Points on a hilly landscape, in no order, each with its height.
A climber steps from a point to the highest of its 3 nearest points, and stops where none of them is higher. Distance is the straight distance between rows; heights are no part of it.
k615 height 603: [115, 67, 184, 100, 98, 142, 96, 131]
k283 height 31: [112, 154, 97, 71, 103, 86, 123, 81]
k413 height 305: [85, 55, 72, 130, 100, 98, 68, 126]
k376 height 726: [98, 95, 170, 122, 109, 121, 99, 100]
k432 height 535: [97, 97, 46, 83, 96, 99, 98, 95]
k521 height 331: [98, 64, 58, 118, 87, 60, 79, 118]
k316 height 388: [86, 92, 71, 127, 97, 93, 85, 98]
k190 height 472: [108, 113, 49, 98, 91, 55, 101, 105]
k263 height 444: [91, 125, 124, 114, 101, 91, 102, 76]
k301 height 433: [125, 120, 48, 95, 96, 38, 103, 112]
k382 height 443: [65, 81, 107, 137, 122, 117, 78, 105]
k406 height 292: [81, 116, 93, 111, 101, 90, 100, 89]
k877 height 431: [78, 97, 105, 131, 115, 117, 88, 91]
k27 height 751: [99, 90, 170, 110, 101, 136, 94, 101]
k242 height 342: [115, 77, 48, 99, 76, 61, 89, 110]
k171 height 446: [150, 67, 63, 80, 72, 25, 84, 118]
k677 height 497: [87, 122, 120, 119, 104, 100, 98, 79]
k277 height 460: [78, 66, 113, 110, 132, 146, 90, 115]
k40 height 438: [98, 75, 135, 90, 112, 157, 107, 104]
k151 height 462: [126, 100, 40, 78, 89, 39, 103, 116]
k929 height 502: [84, 103, 126, 108, 103, 124, 97, 88]
k48 height 354: [98, 144, 116, 105, 100, 88, 112, 76]
k598 height 526: [91, 93, 61, 85, 95, 109, 99, 95]
k856 height 476: [68, 78, 134, 125, 129, 134, 85, 109]
k196 height 581: [132, 72, 165, 96, 64, 131, 99, 136]
k49 height 65: [127, 132, 132, 60, 85, 104, 127, 81]
k392 height 427: [98, 112, 62, 112, 93, 68, 100, 98]
k852 height 518: [97, 106, 49, 96, 94, 83, 101, 95]
k443 height 531: [77, 81, 164, 135, 133, 131, 84, 107]
k455 height 613: [84, 72, 167, 112, 121, 138, 92, 112]
k322 height 376: [98, 115, 107, 94, 104, 116, 106, 79]
k175 height 469: [114, 97, 38, 73, 92, 64, 104, 107]
k105 height 277: [105, 141, 82, 100, 108, 68, 110, 82]
k663 height 668: [91, 113, 135, 114, 97, 113, 103, 83]
k21 height 46: [118, 148, 114, 61, 98, 97, 134, 82]
k907 height 680: [110, 59, 169, 94, 103, 149, 98, 118]
k762 height 91: [124, 132, 140, 78, 84, 103, 121, 82]
k653 height 151: [109, 125, 128, 84, 85, 115, 117, 79]
k293 height 664: [99, 95, 163, 114, 103, 117, 95, 90]
k419 height 550: [99, 115, 61, 77, 95, 103, 115, 90]
k111 height 426: [74, 74, 87, 131, 119, 121, 81, 109]
k646 height 490: [84, 91, 89, 112, 108, 125, 88, 98]
k935 height 317: [90, 62, 62, 117, 90, 88, 76, 110]
k836 height 417: [99, 96, 120, 84, 103, 142, 107, 89]
k696 height 463: [65, 64, 119, 127, 135, 128, 87, 117]
k733 height 491: [104, 114, 49, 91, 98, 65, 105, 104]
k631 height 543: [83, 100, 138, 119, 108, 124, 98, 89]
k586 height 449: [72, 61, 143, 96, 134, 157, 95, 116]
k526 height 432: [114, 136, 66, 70, 103, 87, 120, 85]
k251 height 439: [114, 127, 39, 68, 101, 78, 125, 97]
k692 height 477: [113, 117, 45, 83, 98, 55, 108, 104]
k656 height 582: [104, 124, 97, 73, 96, 112, 122, 79]
k594 height 714: [100, 122, 88, 86, 99, 110, 114, 82]
k600 height 168: [95, 133, 95, 101, 107, 84, 106, 82]
k179 height 453: [109, 137, 54, 74, 102, 70, 116, 97]
k103 height 499: [136, 62, 173, 101, 72, 135, 91, 160]
k330 height 327: [89, 81, 62, 111, 94, 95, 89, 104]
k853 height 47: [113, 101, 160, 87, 83, 128, 109, 90]
k62 height 349: [103, 89, 58, 104, 85, 65, 89, 107]
k512 height 90: [122, 124, 148, 83, 83, 104, 119, 89]
k878 height 298: [96, 126, 74, 119, 95, 66, 97, 91]
k450 height 492: [84, 79, 72, 95, 106, 131, 101, 95]
k587 height 434: [112, 115, 56, 101, 96, 45, 103, 102]
k777 height 382: [101, 130, 71, 86, 103, 79, 109, 95]
k596 height 455: [138, 91, 50, 84, 79, 27, 93, 122]
k957 height 685: [85, 102, 85, 111, 103, 107, 93, 88]
k314 height 735: [117, 77, 179, 98, 87, 133, 98, 120]
k26 height 422: [69, 61, 93, 135, 128, 111, 76, 115]

For each start below, name the point where the climber stops.
k600 => k663
k283 => k594
k105 => k179
k443 => k27
k586 => k27
k111 => k957
k26 => k27
k62 => k594
k852 => k594
k596 => k594
k836 => k663

Call two points neighbours if one is among the 3 nearest of the other. Go from one point of each pair to the other, from neighbour to neighbour, staying as high as possible. Name the lowest point that can't be avoided.
k957, k382 => k877
k957, k179 => k251
k957, k594 => k450
k27, k663 => k631
